Each row is a point on a landscape with many valleys, with its height.
From any point a ball rolls to the lowest of the 2 points nearest to it. It stops when none of these is lower. Distance is the straight distance between rows; heights are no part of it.
K_722: [ -6  33 -14  10  -4  10 -11  -1  -9  11  -4  12   7  -1  -6  -3  -2 -19
  -6  24   3 -16  -4 -10 -10]  height 2.97
K_850: [  6   7   9 -12  -8 -26   2  -3 -11  -3 -12   7  27  -4  15   7  -6  31
   1 -20 -15   1   2  16  12]  height 2.68
K_620: [ -2  -3   1   3 -25   5   3   1   2  10  -1  -3 -18   7 -19   7  -8   4
  -1 -26 -11  19  -8 -14   7]  height 4.10
K_929: [-13 -22   1   1   3   0  -9   2  -3 -11  14  15  12  -1 -15  11  18  -6
  -3  -7   4  28  12 -14   0]  height 3.93
K_576: [  3   0  -6  13 -25  11  17  -1   9  -9 -15   1  -8  -4  14  10  25  -4
   6   9  32   2   6   5   8]  height 5.08
K_225: [  0  20   8 -15  -4  -6  16  -7 -14   3 -20  -4   4 -12  20  12  19  14
  10  23  13 -10 -13  12   2]  height 4.39
K_945: [  5   4 -13  13 -10  -1 -14  11 -21 -10  -1 -17 -16  10  -2  23 -14  -4
 -18   4   7  13 -13   1  -1]  height 4.94
K_702: [-14  13  -7  26 -10  13  10   5 -17  -6  -6  -2  13  -4   6  -6   6   3
  18   6   3 -15 -14  -6  -9]  height 2.25
K_527: [-16  -3   5  -7  -3   1 -12 -17 -10   8  -1  29  16 -13 -15 -13  12  -4
  -9  -1  -4 -13  -2 -19 -10]  height 4.11
K_697: [ 22  -7  -4 -14   5  -8   8  -8  -2   3   2   2 -13  -6  -6 -11   1  -9
  -1  15  10 -39  22  12  11]  height 7.09
K_389: [ -3   1   2 -27  10   3  18  10   7   7   7  -7 -17   0  -6   2 -17  28
  -1  -2 -17  18   6  13 -10]  height 4.68
K_388: [ 18  -5   7  12   6  -5  10   7  26   0  25  27   6  12  -1   3   8 -13
  -8   4 -10  15   8 -14   9]  height 6.61
K_334: [-10 -15  -9 -15  27   9 -23   2   7  -3  -7 -14 -15  -2   9   1  -4  -4
 -15   3  11  17   9  17 -17]  height 5.33
K_874: [  1  -8 -15  16 -16   4  -8   7 -11 -14   1   3 -30   2 -11  14  -4 -14
  -4   6   2  -9   6  -3   4]  height 5.25
K_758: [ -6   3 -10  15 -15  19   9  -4   7 -22  -2  15  -1 -16  15  -3  14 -12
   2  31  -6 -32   4   2  -6]  height 5.10
K_590: [  4 -11  11   1   2  -8  12  11  22  -8  18   2  16  13   6   9   7  -2
  15 -12 -14  19  -2 -12  17]  height 6.50
K_947: [  4 -17 -13 -15  14   4  12   6   7   2  11   5 -15  -1 -20   2   1   2
  -1   0  15  27  27  14  -3]  height 5.90
K_94: [  6   0   6   4 -19  -7  -3  -2 -16  11  16   1  -5   6 -26   3 -25   9
 -14 -22 -17  15  -3 -14  10]  height 3.83
K_386: [  2   5  -4 -14  18 -14  -5   8  -2  15  10 -19   6   0 -23   5 -15  -5
  -3 -13  -9  32   7  20  12]  height 6.03
K_585: [-15  -5   2   7 -10   7  -6  -1  -5 -10   3  24   8 -12  -6   4  28 -17
 -10   2   6   5   4 -16  -1]  height 4.18
K_39: [  0  12  12 -19  -9  -9  10 -19  -5  21 -19  -7  -1  -3   6  -2   2  16
  -1   1  -2  -7 -16   6   7]  height 3.84
K_474: [ 15  -8   1   7   1  -3   5  -9  36  11  10   9   0   8  -2 -11   7 -18
 -15   1   1  11  11  -9   6]  height 6.72
K_380: [  7  26  12 -16 -10 -22   7 -12   1  22 -20  10  14  -2   9  -5 -16  20
  -1 -14 -19  -9  -2  11  12]  height 3.25
K_283: [ 14 -15  -3  -9   4 -18  14  -4  11  -1   9  11 -25   0 -24  -9  -1 -15
  -2   7  -4 -17  20  17  21]  height 6.90
K_775: [-10  10  10   8  -5   7   4  13 -14 -15 -18  11  21 -22   0  -2  27   6
  18 -13  23  -1  -4  -2   7]  height 2.30
K_849: [  8  11  18  22 -14   9  13   0   1 -11  -1  15  11  -5  32   9   6   4
   7  10  -6   5 -23 -17  -2]  height 5.99
K_83: [  8   2   3 -15   2 -13  12  -3  25   4  -2 -27  -8  11   4   7  -3   0
   6  -5 -10  24  -5  13  20]  height 6.29
K_632: [ 14  19   2 -25   5 -19   4  -3  15   6   9 -14   8   1  -6   3 -19   6
  -9 -10 -17  39  -2  11  18]  height 6.15
K_155: [  5  -5 -19   8   0   9   4   7  11  17  -1  -6 -13   6 -15 -15 -10 -13
  20  -7  20 -16  20   8   1]  height 5.29
K_76: [  9  13  -2  -5 -10  16  13   8  -3  11   0  13 -19   1  11   0 -25  20
 -15   4 -13  -6  -6  -8 -20]  height 5.42
K_537: [-11  -9 -11 -17   8  10 -12   7  -5  -2 -14  -7 -28  -1  -2   8  -9   8
 -15   0   1   7   2   7 -20]  height 4.93
K_142: [-12  -5   4  30  -4   8  -3  22  12 -12   0  11  -1   2  -6  -8  14 -20
  11  -7 -10 -10  -4 -15   6]  height 2.83
K_577: [ -5 -10  -1  -7   4   3 -10  13 -17   0  -2  -3  -2   1  -4  12  -6  10
   3 -14  13  12   8   4  -9]  height 4.51
K_926: [-15  -9 -25   1  10  10   3   1   7  -4   8   5  -6   2 -22   6  10 -11
   4  12  16  20  25  15  -8]  height 6.06
K_783: [ -8 -11 -13   4   9  -2  -7   0  -9  18   9 -21  -7   1 -31  -2 -15 -13
   7 -14   1  14  14   8   6]  height 5.88
K_264: [  4  11  22  -3  -7 -22  -5   2   9   6  -8  -3   3  -1   2  -6  11 -14
  -2  -6  -4 -14  -6  -1  19]  height 6.62
K_258: [ -7  -6   0   7 -26   6   8 -16 -16   3  -4  -5  -2   2  -6  12  -4  23
  -2 -13 -10   9 -24  -8   1]  height 4.38
K_580: [-20  -2   4  17   9   7  18  -5  -8  -6   2 -14  30   2   7 -13  11  13
  28   4  -3  -4 -10  -3  -6]  height 3.00
K_38: [ -5  -1  15   4 -10   8 -23  -3  -8   2  -9  20   6  -8   2 -11   0   4
 -10 -19  -4 -22 -13 -22 -14]  height 3.61
K_779: [-12 -25   3   3  -6  13  -5  10  -4 -13  -4  -5  10   1   7  -1   8  14
  14 -23  18   6   8  -3 -10]  height 4.09
K_23: [ -1  -4   0 -14  25 -10   0 -19   5   7  18 -14  10   6  -8  -4  -4  -4
  -6  12 -13  15   0  -2  -2]  height 3.94
K_111: [  3 -16  -5   9 -32   8   3   2   1 -10  -9   0 -26  -3   4   9  11  -2
   4 -12  19  -2   8  -3  13]  height 5.39
K_189: [ -4  -5 -15  10  15   3 -12   5 -12  16   2 -14   6  -4 -24 -15 -13 -21
  18  -5  14 -15  20   8  -8]  height 5.65
K_430: [  2   6  -5 -18  -5  16  12  11  -4  16   7   5 -26   1  -7  -8 -34  27
   1  -7 -19   6   1   2 -21]  height 5.05
K_891: [ 16 -13  -6  -3   5  -8   5 -10 -11 -14  16  -8 -18  -1   2   8  -8   0
 -27  23   5  -5  15   8   7]  height 2.86
K_82: [ -1  16  -1   2  14  -6  -7   2  -7  -2  -7 -17 -12   1  18   0  -1 -12
  -3  24   2 -22 -11   8  -3]  height 2.47
K_484: [ 15   5  14   7 -11  -6  -3   9   6 -17  -7  -4   9   4  25  15  15   4
   6  -3   5  15 -22  -6  17]  height 6.17
K_538: [-10   3  -7   6  -9  17   5 -14  21  -2  -4  19   9  -2  14 -13  20 -13
   2  19   7 -15   5  -4  -8]  height 4.67
K_405: [ 11   3  10   3 -13  -4  14 -12  34  20   1  22 -11   4  -6 -13  12 -15
  -6  -1  -3  -7   2 -10  15]  height 6.85
K_762: [ -7  16   3  10   1  -3  -4  -7  -6  24 -12 -11  24  -4  -9 -17   3   2
  16 -11  10 -14 -14   2  -7]  height 0.66
K_616: [ -7 -10   7   5  -4   7 -22 -12   6  -3   4   6  -2   7   5  -9  -1  -5
 -27  -8 -14 -12 -11 -21 -11]  height 2.90
K_863: [  4  -4   8  -4 -16 -16  12 -10  10  14  -5   2 -16  -2 -17  -6  10 -14
   4  -8  -9 -19   5   0  25]  height 6.75
K_116: [  7  -5   4 -10   8 -14  11   0  26 -14  12 -17   5  15  17  16   2   2
  15   4 -15  24 -12  -1  21]  height 6.41
K_988: [ -1   0   3 -31   8  -6 -14  -4   2  20 -14  -8 -11 -11 -17 -14  -9  -7
  -1  -9   8 -14  16  18   1]  height 3.03
K_337: [ 10  21   7  12 -20  12  13   2  -3   2  -5  17  -7  -1  31  11 -11   9
  -4  18  -7 -14 -18 -11 -11]  height 5.77
K_870: [-11   6 -15   3  -4   7  -5   2 -33   1   5   6 -17   0 -19  13 -24   8
 -10   2 -16  -3  -8 -11 -15]  height 3.70
K_463: [ -6 -18   6   5   2   7  16   1  -5  -7   2 -15  25   5  10   0   3  22
  27 -12  11   3   5   3  -1]  height 3.58
K_827: [-11 -15   7  23  -2   6 -14  11  -2 -29   0  -8   3  -5  -6 -13  18 -13
   3 -23  -2  -5  -3 -18   8]  height 3.29
K_105: [ -7 -23   8   9   9  -5 -15   8  -1 -17  17  -2  23   0 -14  -8  10 -10
   4 -24  -1   7   7 -14   7]  height 3.65
K_236: [  4 -17   0 -26  26  -3  -1   3  19  -4   4  -5 -18   0   1   2   6   3
 -13   1   7  20  17  17  -6]  height 5.67
K_969: [ 12  12  16  -5 -11 -23  -1 -10  19   7 -10 -19   8  12  12  -3  -5  -1
  -3 -14 -15   2 -17   5  23]  height 6.46
K_491: [  7  -2   3 -11   1 -11 -16  12  10  16 -12 -18  -4   2  -2 -14 -22  -5
  -2 -30   6   0  26  21   7]  height 4.00
K_298: [  6  -7   5   3   6 -13  -7 -11 -13   3  20 -10   5   3 -18  -1 -18   3
 -19  -8 -17   3  -3 -10   2]  height 3.51
K_565: [ -5   7   6   8   0   0  -6  20 -18   6   8  22  -5   1 -13   6 -16  -4
   4  -6 -23 -16  -6 -13  -6]  height 3.26
K_27: [  3  33  -9  -6  -1   6  -2   7  -5   5 -20  10  -8  -3  14   7   7 -15
  -2  25   8 -18 -11  -2 -10]  height 3.44
K_201: [ 13   4   4 -20   3 -14 -14 -14  -2  16  -7 -11 -12  -8 -12  -6  -5  -8
 -26  -3   9   0   2   4   3]  height 1.81
K_265: [ -3 -25 -23   9  -1  14   6   2   2 -14  14  28  -8  -2 -14  -2   1  -8
   3  12  13  -6  33   9  -8]  height 6.25
K_101: [-18 -14  -3   5  -2   7 -12 -14  -5 -19   5  -3   6   5  11   4   8   2
 -14   9 -11   0  -7 -11 -13]  height 1.95
K_377: [  5  16 -11  12   5   4 -29  -7 -16  -8 -14 -17  16   7  14  16   0  12
  -4   1  20  16 -28   6  -5]  height 4.15
K_98: [  1   4   0 -21  25  -6  11 -12  -1   4  15 -21  -1   6   6   4 -17  17
   1  13 -17  23  -8  12  -5]  height 4.28
K_557: [-16  -3  -9  13   3  12   4  27   2 -24   0  23 -12  -9  -3  11  19 -15
  16  10 -11 -17   4  -3  -7]  height 2.18
K_950: [ 18  -7  -5  -2  -1  -1  11  13  23  15   4 -15 -14  12  -3 -16 -22  -4
  10 -12   7  -2  28  21   7]  height 4.73
K_881: [ -1  -8   3   7  11  -6  -6 -17 -15 -26  15  -9  17   0  18   3   8  10
 -16  23  -5  -2 -11  -5  -1]  height 0.73
K_382: [ 14  -9   1 -11  -7 -11 -10 -15 -14  -3   9  -7 -25 -10 -15   3  -6  -4
 -37   0   1  -9  11  -3  12]  height 2.82
K_897: [ -2   3   6  -5   9  14  -2   2  19   5  -6  12  16   5  20  -2  10   3
   9  -3   9  25  -8 -14 -15]  height 3.53
K_357: [ -1 -28 -10  12  11  11  15   1   9 -11  20  16  -2   9   6  -3  -8   9
   0  14 -10 -10  19   2 -15]  height 6.48
K_473: [-12   7  -2  -2  10  20  13  -3  19  12  -9  16   4   6  18  -9  12   3
  16  13  10   2   4  -2 -20]  height 4.12
K_726: [-13  13  -2  12 -15  12   2  13 -31  -5 -16  11  14 -17  -9   1   9   5
  26  -6  12 -14  -6  -8  -6]  height 2.85
K_442: [ -1   7  10  -2  21  -1 -17   5   7 -13  -8  -5  33   4  23  -7   9  12
  18  -7  18  18 -15   2  -5]  height 2.81
K_854: [ -3  29   3  10   0   0 -12  -7  -5  15 -15   8  26 -13  -7 -23  15 -20
   3   7  11 -21 -11 -12  -2]  height 2.08
K_402: [  1 -10  -3   5  23  -1   6   6  13 -11  18   2 -15  14  10  -1  -6  -1
  -1  22 -19 -10   3   2 -10]  height 6.68
K_940: [ -2  18   5  -7   7 -16  -3   1   4   0  -8  -8  36   0  10   4   0  20
  21 -16   0  14 -10  15   8]  height 2.00
K_510: [ 11  -1 -11 -16  -1   7   9  -6  -6   5   1  18 -16 -10  -4  -2  -1  -5
  -4  17  -4 -31  12   1  -5]  height 7.26
K_887: [  8  21   6   5  11  -7 -15  -2  -6  -1 -14 -19   8   9  27  -1  -7  10
   7   9   5  -9 -27   6  -4]  height 3.48
K_764: [ 11  15   7  -2 -14   1  18   0   1   6 -14   9  -4  -7  17  16  16  -1
   1  17  22  10  -1   1  10]  height 4.77
K_507: [  0  -7   2   4   9   4 -15  -8   0  22  -6 -21  23   3   2 -16 -21   4
   3 -20   6  -9  -4   7 -14]  height 2.43
K_214: [  9 -13   3   1   8 -15   6  -6 -18 -27  14 -15   1  -6  16   9  10   0
 -12  30   6 -12   5   4   9]  height 1.96
K_432: [ -6   8 -16   5 -14  10  -7 -16 -12   5  -5 -17  -6   9  -5  14  -9   9
 -17   3   2  29 -20  -3  -9]  height 4.63
K_140: [ -8   5   7   9  18  -7   1  34 -13 -11   9  13  -3  -4  -7   6   0 -10
  15   4 -15 -18   1  -1   2]  height 2.80

Call two points neighbours if one is among the 2 nearest of the other. Go from one point of each pair to the other, from neighbour to neighbour, staying as low as possible. Name the highest point that can't be avoided.
K_557 / K_881 -> K_585
K_82 / K_298 -> K_432
K_762 / K_82 -> K_27
K_881 / K_940 -> K_758
K_881 / K_201 -> K_891

For each start below, name the point where the ball stops.
K_111 -> K_940
K_76 -> K_298
K_357 -> K_702
K_537 -> K_702
K_945 -> K_298
K_585 -> K_557
K_632 -> K_201
